Points on a hilly landscape, in no order, each with its height.
A ball rolls from a point to the lowest of its 2 nearest points, and stops where none of them is lower. Distance is the straight distance between rows; heights are no part of it.
Q71: [168 124 126 152 166 130 108  94 130 116 139 155  67 128  98 111 154 158
 125 120  61  71 181 107 143 111 131 119 149 112  98 132 168 154 118 134
 161 135 109 124  58  96 133  89  85 101 136 110 151 125 116 155  97 149
 129]  (h 158)
Q710: [128 156 104 137 126 145  84 168 127 119 140 123 137 106 142 107 121 100
 159 135 152 123  85 136 124 133 133 111 124 104 166 119 178  99 131 146
 113 116 128 145 112 141 112 136 124  74 112 117 184 124 167 121 124 144
 145]  (h 639)
Q119: [140 147 112  72 145 130 137 107 130 127  98 109  57  98 139  85 107 141
 149 133 104  67 194 118 119 155 113 115 168 166  77 123 131 111  95 153
 153 122  89 118 122  76 199 117  52  93 145 110 154 170 126 158 167  82
 146]  (h 130)
Q333: [146 125 117 185 120 117 121 122 108 126 184 130 186 141 173 148  91 101
 104 151 156 143  98 144 146 127 140 108 131 124  82 101  72 121 124 108
 142 139 186  95 166 175 116 156 153 102 157 127  96 148 125  93 114 124
 154]  (h 589)
Q716: [101 103 196 160 157 107 115 124 155 101 167 158 163 102 165 131 156 141
 113 117  94 104 121 107 134 151 169 144 107 150 135 115 114 157 120 112
 109 147  94 124 124 136 107 148 195 129 137 101 107  97 114 120  64 150
  99]  (h 207)
Q408: [189  85 149 146 126 198 146 168 124 164 167  98 152 133 123 179  98 167
 113 119 125 117 118 109 113 128  99 184 203 124 143 147  73 105 104  83
 173  94 143 117 191 178  95 136  83 162 122 126 156 134  98 128 165 107
  94]  (h 357)
Q282: [ 76 121 121  87 148  92  82  80 121 145 138 126 121 153 154  73 127 125
 116 190 179 150  99 126  94 156 141  84 120 145 110 120 120 110 125 148
 110 127 149 141 102  95 175 135 174  77  73 132 149 155 166 113 115 158
 160]  (h 136)
Q303: [153 159 100 139 102 151 139  91  78 115 102 118 137 218 100 149 189 127
 115 110  46 114 122 149 127  90  66 127 157  44 167 116 137 179 116 108
 141  99 151 166  98 122 155  99 148 168 111 129 103 104 169 153 137 142
  92]  (h 297)
Q197: [ 93 104 131 135  93 124 147 145 175 112  83 144 158  68 103 130 119 132
 148 114 112  92 150 141 163 115 130 173  56 162 153 156 162 162 135 142
  88 158  98 101 146 139  94 107 137 187 163 149  78  62 113 108 108  97
 136]  (h 203)
Q165: [ 95 101 147 129  87 141 159  74 134  92  91 133 132 142 144 152  90 130
 125 160 167 141 115 131  89  88  98 184 113 120 177 114 135 137 138 106
 106 109 152 141 141  94 122 154 184 153  87 169 127 121 182 105 172 141
 113]  (h 208)
Q679: [122 133  51 161  41 105 145 141 128  98  49  73 186 118 125 159 113 129
 115 121 134 155  99 144 147  93 116 128  65  87 200 143 132 169 127 147
 116 101 130 127 118  95 117 131 163 204 122 143 110  68 137 137 153 128
 141]  (h 358)
Q498: [149 106 128 124 157 114 135 110 133 135 132 108  86 135 129 175  95 164
 114 112 114 139 176  79 107 124 142 143 172 126  74  89  43 158  98  88
 154 159  90 134 168 147 122 140 108 127 175 163 101 125  86 116 122 148
 126]  (h 439)
Q643: [148  96 139 164 118 179 177 116  98  80 117 116 165 103  78 140 114 152
  95 106 109 127 191  96  81  77  72 186  86 126 163 135 119 146  98  93
 125 111 195 118 171 155  98 132 176 159 116 171 108 132 110 120 104 132
 132]  (h 262)
Q943: [152  88 177 153 192 148 163 149 148 183 190 140 153 141 149 135 110 203
  77 119 127 172 162 109 103 145 142 161 172 160 118 134  61  98  95 114
 161 146 136 140 158 201 111 108 125 146 121 127 109 147 106 153 120 127
  74]  (h 244)
Q273: [113  90  95 155 102 118  85 100 152 119 142 108 196 127 184 131 125 137
 139 137 145 136  84 133 133 128 143  87 148 115 139 132  92 126 146 143
 110 130 163 153 111 141 120 106 191  85 109 128 121  64 181 120 130 156
 152]  (h 415)
Q131: [117 101 103 159 112  92  78  90 131 111 135 116 153 125 154 122 122 132
 142 140 136 130 130 115 138 125 159  72 115 142  98 119  97 157 131 132
 122 158 130 129  99  81 142 137 159  80 117 133 120  95 140 112  87 182
 165]  (h 438)
Q145: [142 164 121 122 157 101 113 124 146 132 132 119  74  73 117  75 169 115
 119 108  94  80 153  85 125 122 150  95 112 138  80 129 164 131 116 163
 135 173  98  82  96  64 147 136 103  97 160  79 140 183 113 167  52 131
 121]  (h 497)
Q905: [ 78  98 124 124 135 126  92  81 121 132 143 127 155 153 177 143  96 124
 138 150 170 157  68 127 128 151 159 107 171 112 136 134  54 117 156  90
  99 117 149 152 123 170 139 141 189  75  74 100 134  89 171 131 153 162
 120]  (h 390)
Q324: [156 139 127  58 131 127 143 127 102 172 115  84  45 138 131 115 121 153
 130 139 140  97 146 104 103 180 113 107 182 160  91 113  90  92  92 115
 172 121  66 144 123  86 181 150  34 116 134 100 156 148 108 129 179 109
 135]  (h 165)
Q890: [150  86 127 176  94 104 161 104 117  97 151  97 224 140 132 134 117 153
 100  86 127 174 149 133 102 113 104 111 149  75 173 136  82 140  87 126
 112 119 171  99 172 121 105 102 198 168 110 152  90 117 142 151 105 141
 158]  (h 225)
Q731: [152 130 116 219 124 157 123 159 186 125 172 135 186  91 131 128 115 134
 119 127 129 128 102 143 139  94 112 103 114 120 170 165 182  73 144 127
 110 133 147 115 118 163  59  95 137 120 141 110 125 139 158 141  93 142
 128]  (h 612)
Q80: [137 140 161  69 160 113 170 188 104  76 130 152  45 134 100 103 137 143
 157 140 158 136 176 147 120 140 144  79 143 142 120 166 130  82 120 137
 144 133  96 167  87  84 153 114  82  98 165 135 152 149  38 110 160  89
 131]  (h 161)
Q53: [118 148 144  85 125 112 122 147  86 150 106 114  60 150 139 166  90 111
 161 150 162 143 106 123 150 143 160 115 147 120 103 104  74 134 142  98
 130 122  96 142 148 139 135 180  89  97 119 118 150 120 120 103 147 140
 138]  (h 430)
Q86: [102 142 114 132 124 103 108  71 139 151 116 138 125 155 139  78 164 110
 104 161 146 142 116 112  80 119 115 114  85 136 111  96 173 146 136 134
 127 125 144 126  82  44 142 147 168 111 104 171 138 174 164 117 108 165
 132]  (h 94)
Q200: [109 123 100 124 117 141 128  50 139 109  53 145 107 166  93 118 177  84
 125 116  63  90 199 167 147 101 104 138  88 148 133 136 165 184 118 129
 120 115 155 107 115 104 152 114 121 124 136 177  79 100 146 132 162 124
 141]  (h 344)
Q388: [127 127 142 107 168 129 114 155 172 184 179 133 152 129 152  79 119 126
 110 149 182 144  94 145 108 194 119 107 171 154 110 155 156  36 123 142
 177 136 133 139 146 171 107 103  90 112 128 102 136 150 144 136 136  92
 133]  (h 544)
Q352: [106 128 122 145 112  93 118  80  96 156 125 136 133 187 142 117 142  88
  93 179 183 180  81 122  93 133 154 125 115  96 113  81 109 136 144  93
 143 119 168 142 114  78 122 182 160 127  87 146 149 194 159 127 124 173
 115]  (h 135)
Q261: [125 157 124  78 148 128 123 180  99  57 144 124  62  86  97  87 117 112
 156 154 176 141 165 142 129 126 169  89 114 119 136 152 143  87 124 169
 120 119  91 123  91  67 194 148 112  71 140 111 171 194  54 135 146 117
 132]  (h 197)
Q37: [148 120 110 184 123  92 102 127 139 138 148 117 185 132 145 119 182 132
 111 103 117 146 120 111 140 141 149  65 130 116  89 139 116 162 131 142
 151 152 132 108 104 106 102 127 150 103 149 126 101 114 110 150  56 156
 151]  (h 459)
Q439: [166 110 149 146 140 147 130 164 115 154 146 108 121 141 167 203  65 139
 115 139 156 148 122 128 140 152 148 141 187 146  97 128  33  99 123  68
 155 117 126 115 188 174 107 163 104 107 138 121 126 119 105 124 153 118
 107]  (h 385)
Q8: [118 139 155 103 151 131  98 169 196  70 144 158 102  69 117 127  80 134
 184 147 136 124 113 144 141 174 162 118 115 180 117 158 148 106 146 167
  69 163  99 120 105 118 134 111 136  83 152 116 188 115 106  92 106 106
 155]  (h 664)
Q361: [114  80 147 154 116 155 131  94 148  92 131 124 197 107 166 175  59 139
 105 133 162 141 134 105  95 100 124 148 109 174 126 129  76 106 143 102
  89 135 158 122 159 109 130 170 206 103  81 151 116 113 165 116 128 188
 146]  (h 298)
Q717: [128 115  44 151  69 113 109 132 141 111  32 122 136 119 108 124 151 111
 117 102  98 119 133 181 168  81 131 140  61 113 193 147 186 163 157 176
  99 123 115 128  80 108 136 107 128 184 116 143 135  54 139 144 174 127
 132]  (h 383)
Q489: [140 100  92 143  51 108 137 124 133 121  94  87 168 119  82 171 146 172
 122 108  94 135 163 123 151  97 114 126 136  88 146 171 129 174 118 171
 152 117 101 131 127 120 114  96 127 171 117 167 103  50 123 176 132 130
 159]  (h 315)
Q120: [132 128 100 149  78 139 147 128  95 111  68  77 152 137 129 170 139 130
 113 103 114 126 103 120 137  81 115 155 102  82 171 122 110 174 144 117
 121  98 135 121 179 133 101 109 140 212 130 140  84  88 139 142 154  92
 120]  (h 331)
Q199: [121  96 141 132  99 168 123  95  96 128 159 116 192 143 173 184  77 104
 148 117 156 170  63 142 149 140 136 109 193 113 163 145  46 125 163  82
 103 123 178 104 173 190 141 159 194 140  84  84 125 124 171 162 134 140
  92]  (h 361)
Q830: [119 151 181  77 170 103 185 137 148 100 113 198  36 127  88 122 144 130
 148 124 113 143 209 149 126 145 108 132 124 162 131 144 142 138 118 119
 132 110 110 151 103 136 153 131 106 120 172 163 115 138  31 100 155  97
 123]  (h 119)
Q881: [ 85 161 141 106  88 136 128 136  80 157 136 118 123 142 146 144  98  81
 167 150 183 159  51 157 150 143 116 132 122 119 128 100  96 124 136  97
 110 129 163 124 156 145 143 179 131 120  95 107 148 138 165  93 134 136
 124]  (h 408)
Q133: [121 126 129 124 155  99 122  76 111 114 123 130  75 114 132  78 133 116
 130 134  80  83 182 119 128 135 135  88  96 160  70 100 132 184 114 123
 119 177 126 101  86  60 161 143 128 105 134 108 120 169 129 146  64 158
 130]  (h 480)
Q681: [125 138  66 136  85 153 137  78 119  89  49 126 150 192  81 150 165 132
  93 118  44 100 190 177 152  76  90 139 116  84 160 161 155 172 117 136
 137 100 153 142  91 104 164  94 145 169 123 148  80  65 151 153 147 141
 124]  (h 322)
Q675: [121 187 154  54 104 122 176 205  77 130 118 120 109 119 110 119 150  98
 169 144 187 151 114 159 124 154 111 108 121 152 117 148 127  57 127 113
 133 113 103 129 166 137 152 132  65 125 125 116 136 150 114  97 199  59
 107]  (h 280)
Q873: [128 117  60 154  57 135 110 101 153 105  68 148 144 130  96 105 149 114
 145 110  86 105 146 181 157  96 113 114  93 127 182 150 201 159 125 151
  83 123 141 129  56  51 164 115 143 126  91 164 165  69 155 131 164 176
 130]  (h 403)
Q855: [111  85 144 142  88 132 131 114 179  85  89 144 185  78 143 171  79 130
 159 135 157 118 133 124 140 102 133 166  66 178 136 124 115 125 153 136
  80 152 145  97 136  79 106 153 183 139 116 165 135  86 131  84 137 174
 149]  (h 279)
Q359: [132 177 138 100 124 135 178 172 158 145 122 126 101 110 104 125 108  99
 136 165 160 130 138 166 118 141  80 138 122 159 122 151 154  57 117 110
 143 105 110 134 154 165 108 123  61 151 156 141 126 151 116  76 183  55
 127]  (h 306)
Q940: [ 81 107 159  77 134  98 167 147 129  94  93 168  64 138 117 147  98 147
 175 177 162 163 132 174 137 146 174 103 119 163 116 165 126 145 141 148
  85 111 107 161 119  71 154 117 141 102 111 160 143 135  70 111 179  96
 156]  (h 378)
Q502: [ 80 156 157  52 101 108 136 174  73 136  78 136  88 132 125 137 114  96
 176 153 172 155  74 157 155 144 165 131  81 166 134 136 129 141 190 148
  67 110 121 135 142 123 162 153 122 145  74 139 169 159 122 103 188 109
 120]  (h 224)
Q164: [178 131 149 158 104 218 151 178 127 138 130 107 132 106 119 173  93 133
 125 113 129 113 116 125 153  61  87 183 135 111 178 161 122 115 142 101
 137  85 129 124 190 190  91 146 102 181 110 104 150 124 140 152 145  84
 100]  (h 328)
Q194: [134 134 120 165 126 112 134 112 118 109 143 130 120 140 137 144 112 100
 117 159 147 137 130 117 109 107 127 124  97 127  99  63  99 149 133  92
 150 135 152 106 133 116  93 178 150  96 141 144 109 161  99  93 104 166
 162]  (h 604)
Q368: [ 72 151 175 114 156  91 100 149 164 113 175 157 156  75 150  78 145 102
 126 141 126 101  90 128 124 183 188 102  94 175 114 129 170 120 137 150
  63 141 109 111 116 107 157 152 182 114 142  72 153 126 119  97  77 130
 118]  (h 382)
Q653: [149 125 136 179 143 125 122  77 141  86 121 178 108 135  74 118 186 122
 120 112  86  97 179  99 132  87 118 162 100 114 137 116 184 167 137 119
 156 116 132  94  69 100 111 118 154 107 133 141 114 123  79 132  91 179
 118]  (h 196)
Q195: [ 82 155 161  46 115 111 149 172  73 102 102 128 114 143 116 129 141 121
 188 187 190 153 111 175 129 152 152  90 116 145 134 156 122  95 127 123
  99 119 123 161 152 104 163 128 122 111  81 134 156 141 115  99 189  95
 117]  (h 253)
Q170: [136 139 145 126 141 141 142 154  70 192 164 136 112 165 127 134 163  78
 162  99 144 176  77 140 135 142 106 121 162  84 156 103 124 134 130  87
 183 120 165 115  95 151 109 135  93 154 109 107 135 174 122 140 113 128
  66]  (h 282)
Q416: [151  95 137 133 124 121  96 155 141  97  81 154  98  83 110 123 130 148
 144 117 116  96 130 153 172 106 150 184  95 125 154 124 199 139 193 179
  83 104  92 120 137 153  96  90 112 168 129 145 155  88 101 134 202 109
 146]  (h 150)
Q99: [107 100 137 135 102 134 143 129 138 113  58  96 144  99 149 165  79 126
 120 152 159 122  98 125 133  78 137 174  75 148 149 111 107 137 181 133
  71 122 139 114 180 126 104 147 166 180  89 134 111 120 156 118 178 136
 149]  (h 245)
Q95: [122 108  82 133  77 131 117 127 159 129 108 116 153 107  92 129 153 158
 153 103  91 102 151 150 155 121  95 116 122 124 130 160 188 148 116 172
 136 158  92 154 102 126 121  67 110 145 146 155 107  46 150 135 119 122
 157]  (h 286)
Q756: [164 110 105 182 102 206 171 141 122  89 120  97 170 104 105 164  95 154
  90 104 118 127 150 108 120  57  72 147  98 116 184 168 120 121 102 119
 121  98 169 115 200 151  97 109 155 194 119 113 125 104 141 145 118  72
 140]  (h 296)
Q789: [105 166  92 158 106 160 151 116 180  74  87 120 135 118 143 134  95 123
 128 150 135 117  99 159 116  67  93 149  87 123 198 147 186 102 123 130
  92 110 143 143 127 129 109  89 154 180 127 117 132 111 190  93 146  91
 134]  (h 611)
Q376: [137 153 120  73 158 106 115 149 145 169 170 121 120 118 168  79 115 144
  95 132 206 133 116 114  95 178 132 110 170 140  84 123 103  36 111 153
 184 137 112 117 149 123 155 149  76  90 164  74 140 171  94 139 138 101
 138]  (h 528)
Q484: [130 189 128  61 152 113 125 192  71 124 151 116  86 123 131  76 134 107
 154 144 206 141 126 125 132 147 160  95 126  86 141 129 106  63 127 145
 143 108  98 121 124 102 165 173  79  74 126  88 167 182  94 145 132 124
 107]  (h 227)
Q345: [180  93 132 185 132 135 140 135 131 123 176 120 205 130 122 140 132 160
 101 107 107 141 140 120 123 117 101 127 153  90 149 127  88 135 101 118
 150 113 169  95 168 160  76  88 156 161 155 165 103 148 115 143 104 100
 137]  (h 191)
Q880: [153 136  80 171 137 139 110 161 171 164 158 142 180 128  98 111 146 136
 106  94 115 108 100 129 104 131 110 117 156  83 126 155 239  57 133 151
 150 135 138 157 116 140  72  62 112 127 152 114 123 135 160 151 103 137
 133]  (h 627)
Q481: [108 130 166  77 191  74 155 111 120 181 153 149  73 171 127  87 148 171
 107 158 146 174 159 122 106 159 141 101 137 146  84  96  84 128  84 111
 148 168  92 163 105 142 154 107 100 133 136 127 106 148 125 129 137 127
 138]  (h 283)
Q500: [117 148 131 167 148 122 114 133 133 110 173 138 136 130 180 145  77 109
  88 191 190 143  92 130 135 149 175 126  82 153 111 132  88  75 161 155
 104 121 201 112 119 116 133 203 143  68 112 108 141 149 129 100 103 181
 144]  (h 561)
Q574: [134 150  72 101 132 136 100 126 122 114  87 130 118  75 144  87 123 140
 173 131  94  64 181 129 145 133 137 110 122 157  92 121 151 133 100 173
 121 145  95  91 134  77 186  99  77  73 119 115 160 138 165 163 149  96
 149]  (h 96)
Q155: [124 144 105 130 123 115  94 134 160 121 143 158 135  93  93  85 178 120
 167  91  95  88 144 149 134 129 111 109  99 144 120 145 232 134 109 142
 112 158  83 116  94 107 142  78 124 121 142 122 130 107 138 134  76 152
 130]  (h 255)
Q552: [ 91 162 170  72 165  96 131 159 134 104 178 142 118  88 169  89  93 129
 110 161 162 136 107 136 133 190 174  97 114 171  88 152 110  82 132 181
  96 151 131 139 117 134 181 160 155  75 157  91 124 138 101  97  78 128
 130]  (h 359)
Q914: [127 151 166  94 175 112 163  92 119 119  99 187  69 188  72 105 174  96
 116 155 103 152 216 147 120 113 103 148 135 131 155 132 135 142 102 122
 150  93 128 142  81 148 168 121 106 121 129 156 114 133  67  90 190 145
 116]  (h 155)
Q89: [ 95 146 101  96  98 105 120 152 173 116  93 155 126  59 108 103 120 101
 180 112 122 105 136 153 158 137 138 130  47 188 108 129 186 148 148 169
  55 155 114  96 134 124 130 117 131 152 174 153 131 114 109  66 142  83
 159]  (h 166)
Q188: [149 109  91 156 127 162 105 141 166 150 167 107 193 130 181 119  95 112
 117 123 150 122  83 156 130 174 119 102 169 158 105 149 135  59 134 133
 151 133 152 127 154 189 108 103 126 123 159 126 120 105 174 106 139  82
 155]  (h 562)
Q342: [148 142 133 132 126 135  91 168 152  95 125 130  81  88 117 132 103 112
 173 136 140 113 131 123 128 144 147 126 131 137 119 122 155 102 132 146
 123 137  84 126 125 134 103 131  96  76 153 123 183 102 120  97 139 115
 160]  (h 652)
Q488: [131 149  98 102  82 175 135 107  82 156 107 104 123 185 114 148 171 117
 160  79  78 110  80 123 155 116  77 120 171  71 144 143 146 169 142 132
 129 129 133 182 109 131 144  88 102 159 105 107 135  93 187 169 126 119
 100]  (h 271)
Q722: [134 160 107  95 101 147 122 143  90 164  81  94  86 156 117 145 165  64
 136  99  91  87 119 109 139 125  99 151 127 132 107 113 136 157 156 117
 148  93 102 124 143 149 139 142  57 163 144 145 120 118 139 126 185  99
 111]  (h 237)
Q250: [146 116 129 134 142 140 139 120 155 152 187 132 185 141 114 123 158 189
  97  92  74 115 141 106 117 147  98 172 169 115 132 121 117 151  97 123
 174 142 118 156 141 172  92  87 130 183 187 169  90 130 111 129 101 117
 111]  (h 153)
Q886: [143 127 103  88 112 147 112 111  90 195 124  81  87 165 123 162 153 128
 146 124 100  99 111 112 121 158 114 129 188 140  86 101  94 154 106  91
 169 117 101 155 149 128 145 131  50 151 135 132 140 122 144 130 176 106
 120]  (h 204)
Q371: [139  82 153 206 104 122 141 108 143  86 160 114 241 104 162 140 113 147
  99 108 144 161 139  90 114 118 135 111 107 141 150 149  80 122 148 128
 116 123 178  86 135 106 102 137 212 126  97 138 107 142 125 142  93 168
 152]  (h 261)
Q204: [ 98 142 173  88 131 121 184 136 149 127  83 145  81 126 105 138 121 125
 138 171 142 139 155 159 128 109 107 163 116 153 142 146 156 121 139 135
 111 100 124 140 146 158 111 107 114 157 127 160  98 134 115  82 186  72
 132]  (h 330)
Q124: [150 135 105 197 104 179 148 131 154 102 148 120 177 132 149 138 103 125
 110 152 144 135  79 168 130  78  79 120 130 101 208 142 151  98 120 106
 113 106 166 141 134 140  95 107 161 165 123  98 139 140 174 138 125 111
 125]  (h 597)
Q626: [142 141 130 125 169 114 126  97  80 177 127 130  84 177 115 108 181 135
 101 153  90 123 140 108  98 115 115 105 151  99 110  96 136 158 106 104
 170 115 127 156  70 126 144 113  85 100  87 111 138 170 151 163 142 143
 120]  (h 220)
Q767: [139 134 128 110 161 129 141  98 100 151 131 161  87 186  77 132 178 127
 106 145  77 130 168 128 109 109  89 174 162  91 132 104 126 148  93 108
 187  86 121 154  82 173 159 107  81 146 121 134 117 120 121 113 184 147
 103]  (h 186)
Q450: [173 142  85 170 138 103 131 129 127 175 154 101 179 159 100 124 212 156
  92 103  69 127 146 119 115 137 121  62 135  85  85 136 141 160 109 135
 154 143 150 112 108 110  98 113 102 133 146 164 109 157 110 186  90 128
 143]  (h 478)
Q419: [128 103 166 174 180 106 150 115 139 166 174 129 184 162 169 132 115 156
  76  97 110 184 139  95 132 154 192 135 152 141  78  93  50 161 122 115
 143 159 140 131 156 200 111 128 173 141 149 130  86 183 107 142  99 123
 103]  (h 206)
Q982: [139 149 100 119 163 123  70 147 157 117 135 103  74  76 101  84 146 118
 126 126 139 111 119  90 115 125 186 104 124 109 115 146 161  74 137 191
 121 149 106  85  96  83 138 127 111  51 137  72 169 167 120 161  76 139
 140]  (h 512)
Q438: [129 104 152 170 129 132 148  86 138  89 124 153 155 127 102 129 150 148
 106 111 123 142 172  76  83 100 108 189  88 125 155  93 143 166 123  93
 149 128 156 109 120 101  91 140 195 135 116 181 108 150 104 137  84 171
 111]  (h 229)
Q269: [123 110 168 160 166  99 118 113 143 149 173 124 140 136 160 119 160 157
  88  97  69 129 139  73 130 166 182 125 153 131  91  98  78 173 120 115
 147 164  92 150 128 145 113 138 144 141 188 110  95 122 106 143  72 133
 100]  (h 167)
Q953: [102 103 174 103 142 117 137 101 163 109  92 171  69 125 112 153 106 151
 169 146 131 125 158 138 146 122 140 163 126 145 132 133 155 167 136 149
  91 117 112 143 131 115 125 115 147 108 116 156 130 114  99 113 153 110
 148]  (h 354)
Q899: [150  90 144 143 117 135 130 113  89 132 166 118 177 152 148 161 122 120
 149 107 124 160  65 134 135 141 118 107 218  60 173 116  88 148 118  91
 133 111 173 106 164 176 117 116 163 182 119 110 133 147 153 171 126 116
 101]  (h 333)
Q518: [137 120 154  84 106 148 116 126  86 176  86 134  70 154 120 155 130 131
 161  86 126 114  89  88 181 123 123 184 149 110 139 133 129 171 214 139
 124 125  83 152 125 166 128  87  80 162  89 130 151 111 128 157 152 138
  87]  (h 226)
Q101: [154 110 143 161 149 120 140 144  92 168 161 117 148 174 118 158 152 112
 124 132 128 179  97 126 121 119 145 129 170  69 147  78  83 159 116  80
 167 113 178  99 139 161  99 140 144 155 119 124 134 200 115 149 139 126
  93]  (h 307)
Q792: [ 85  84 163 154  96 116 134 118 160 101 141 151 218  96 142 115 131 143
 132 113 113 115 143 126 126 136 119 159  84 155 175 132 139 174 106 113
 104 147 113 114 116 100 122 143 202 161 120 131  84  69 127 114  76 159
 108]  (h 241)
Q718: [104 124 186 120 187  82 156 126 146 189 166 156 126 167 161  89 138 154
  99 156 164 197 132 141 122 177 170 114 132 160 104 127  83  93 111 127
 146 166 137 157 122 174 108 122 133 118 117 109 112 156 131 117 108 110
 119]  (h 309)
Q299: [121 122 112 106 180  99 107 101  90 198 145 103  84 153 150  89 145 137
 101 167 137 154 122  99  98 148 139  79 162 113  69 104  90 121  91 110
 160 144 119 134 113 124 165 132  89  91 107  94 136 165 146 172 123 128
 144]  (h 252)
Q278: [133 145 118 145  97 124 128 152 159 135 164 151 155  91  92 105 159 123
 143  81  90  71 144 115 136 168 106 137 116 154 122 135 207 124 106 106
 143 154  64 125 116 148 107 108  98 150 202 133 107  81 108 127  78 136
 115]  (h 221)
Q397: [128 116 156 106 119 131 119 137  85 109  67 138  98 129 139 131 114 126
 124 110 134 104 105 133 163  90 120 200 110 107 180 111 163 162 209 152
  91  95 103 135 136 170 118 101 137 204  92 126 126 106 125 162 185 123
 102]  (h 189)
Q110: [ 69  91 138 114  95 146 151  84 150  91  80 157 162 110  97 136 131 156
 129  86  98 106 184 146 137  98 117 207  71 130 179 148 177 190 109 136
 112 142 135 126 130 117 127 115 189 191 134 157  78  71 129 120  97 122
 123]  (h 236)
Q537: [142 119 121 129 144 112 118  87 106 125 126 101  62 132 136 138 114 135
 135 152  87 111 173 101 130 118 136  85 151 143  55  86  78 171 106  99
 146 168 102 131 127 108 143 145  97 104 154 135 114 131 130 125 103 153
 160]  (h 461)
Q874: [113 127  78  99 109 116  82 128 152 120  81 136 119  71 108  87 145 120
 173 113  98 105 161 159 152 122 147 108  63 174 100 128 175 155 129 182
  66 143 118  89 133  81 171 106 112 109 115 143 164 122 145 115 171  93
 163]  (h 131)
Q927: [142 153  83 112 165 122  79 136 152 187 158 109 144 107 168  82 143 129
  88 117 141 107 110  85 105 151 137  97 159 137  63 116 143  73 111 162
 178 145 114 106 142 109 131 134 101  79 168  95 131 169 121 169  90 117
 143]  (h 513)
Q915: [156 163  85 116 146 159 112 166 123 170 146 130 145 151 104 103 147 102
 121  90 131 122  83 133  90 135  86 135 169  69 144 127 239  51 106 138
 165 101 126 168 116 143 130  96  88 135 125 102 145 148 162 160 154 127
 116]  (h 641)
Q504: [161  97 162 162 182 126 127 142 127 105 162 104 111 111 157 179  70 156
 100 120 135 159 143  94 124 121 160 135 159 128 106 114  54 117 134 101
 154 137 126 111 156 148  95 153 160  76 133 122 109 129  91 137  94 163
 131]  (h 413)
Q980: [174 132  63 142 149 138  92 150 108 187 140  94 164 149 147 114 194 133
 111 108 109 100 112  99 108 143 128  77 169  89  73 125 146 117 105 139
 172 128 148 113 130  99 129 131 102 106 129 112 137 167 136 208 110 118
 140]  (h 496)
Q341: [123  92 116 137  92 122 125 123  96 120 105  85 159 128 103 180 127 156
 126  90 115 123 157  90 113  81 122 152 153  94 135 128  87 176 120 121
 144 116 118 126 202 145 105 109 143 155 114 165 100  84 126 135 150 118
 150]  (h 343)
Q107: [151 133 120 117 108 164 103 126  92 147 113 131  99 159 123 155 145 134
 166  99  94  98 121  90 165 116 124 148 182  80 157 132 136 167 144 124
 154  97  92 181 115 139 124 118  81 116 103 117 172  95 151 143 138 140
 115]  (h 243)
Q143: [ 92 154 103 111  65 136 129  87  76 140  98 100 139 171 135 138 127  60
 149 126 138 154  59 144 127 112  94 125 113 108 126  90 118 168 127  93
 106 121 160 137 142  97 153 159 154 159 106 136 109 129 190  98 129 139
 103]  (h 387)
Q614: [138  79 179 139 179 175 180 149 117 152 147 122 128 117  90 164  89 189
  88 129 123 164 182 123  93  90  78 178 136 168 129 143  83 114  71 111
 126 134 151 152 181 194 127 110 147 150  83 143 123 128 135 138 127 128
 105]  (h 281)
Q265: [ 92 155 185 100 187  85 177 139 125 123 164 160 128 144 168 112 101 150
 110 196 176 177 135 172 127 177 168  89 109 179  89 150  62  86 137 141
  94 146 150 145 128 141 147 155 141  95 116 113  99 148 123  92  96 140
 136]  (h 335)
Q698: [114 144  90 123  89 128 134  71  79 129  58 100 113 184 112 138 160  54
 135 137  81 114 141 144 119  93 104 126 104 128 124  86 127 188 121  86
 122 114 144 132 135 110 161 157 128 152 107 156  84 123 181 120 162 137
 126]  (h 366)
Q166: [ 94 114 158 119 100 118 126  84 116 100 122 161 105 162 144 130  97 101
 147 171 183 147 108 113  93 133 140 148 116 105 154  95 116 131 154 103
 116 103 126 152 105  65 138 181 159 113  76 172 156 142 156 119 147 191
 112]  (h 173)
Q455: [123 138 192  88 157 108 165 149 171 118 145 172  50  93 130 139 107 158
 141 126 110 110 166 122 128 175 121 136 147 162 114 121 123 135 111 111
 125 151  64 144 127 139 123 151 110 134 194 130 124 123  64 101  98 116
 113]  (h 71)
Q292: [152 123 161 130 165 120 130 121 163 113 154 158  69 105 108 137 145 168
 123  99  81  86 170  89 129 128 121 166 151 134 109 110 131 159 113 115
 169 154  86 129 105 130 106 116 102 121 187 127 123 112  69 122  75 150
 109]  (h 117)
Q690: [119 110 123  95 127 113  94 151 120 103  79 161 101  97 120 110 117 114
 162 123 126 131  86 163 164 130 172 143  78 149 156 117 165 160 205 175
  38 104 116 136 124 119 143 132 130 137  92 157 193 149 106 111 218 115
 150]  (h 190)
Q646: [130 165 101 139 129 117  87 143 121 105 172 131 161 110 176 134  70 108
 116 144 173 117  95 141 144 140 147 116 101 161  89 111 107  77 130 156
 103 145 194 104 148 162 149 162 132  56 138 112 133 109 128  71 115 140
 170]  (h 575)
Q496: [165 109 111 179 116 191 108 143 146 133 175 116 193 136 171 150  81  86
 129 153 157 133  63 188 161 115 111  82 142 133 159 142 103  83 143 116
 119 111 170  99 158 189 139 139 144 155 141  91 127 136 182 134 123  81
 124]  (h 580)
Q421: [120 181 126  80 147 133 114 177  73 183 163 128 111 141 143  93 156  82
 179 101 186 149  91 129 129 152 118 111 143  97 148 117 139  80 130 118
 169 116 126 116 112 131 152 145  74  94  96  85 160 176 130 166 107 127
  93]  (h 254)
Q319: [117 134 165 165 178 119 135 137 160 123 155 120  89 111 150 147 104 114
  82 168 159 165 115 118 144 146 207 132 111 136  99 159  72  88 174 163
 116 155 167  99 103  97  92 195 153  79 139  83 127 162 105 111  51 167
 131]  (h 546)
Q829: [127 151 162 134 168 128 101 168 184 110 163 113  76  82 128  99 114 112
 104 129 163 134 106 101 129 161 193 116 129 133 112 172 131  62 167 182
 115 171 126  95  97 115  95 155 109  69 171  68 160 153  97 130  52 127
 133]  (h 529)
Q526: [135 165  89 146 103 152 128 161 134 113  87 123 128 115 111 135 129  97
 148 107 116 111 106 146 134  97 106 152 130  97 171 148 214  93 136 140
 113 105 110 157 121 160 104  99 101 144 141 130 152  90 171 110 153 104
 130]  (h 625)
Q853: [145 153 102 117 125 146 131 118 172 163 178 142 162 130  86 110 177 174
  98  67  56  74 144 106 111 184  86 160 159 148 121 129 186 122 108 115
 186 143  87 160 109 136 104 105  73 172 203 142  99 126 103 112  94 142
 116]  (h 188)

Where does a ball stop that starts at each point below?
Q881 | Q416
Q829 | Q455
Q953 | Q416
Q376 | Q455

Call two points neighbours if one is among the 2 nearest of the other. Go from one point of each pair to the other, from neighbour to neighbour, staying as low as possible. Name the highest point that can't be avoided.
Q86 / Q250 | Q361
Q269 / Q574 | Q792
Q86 / Q120 | Q341
Q455 / Q269 | Q614
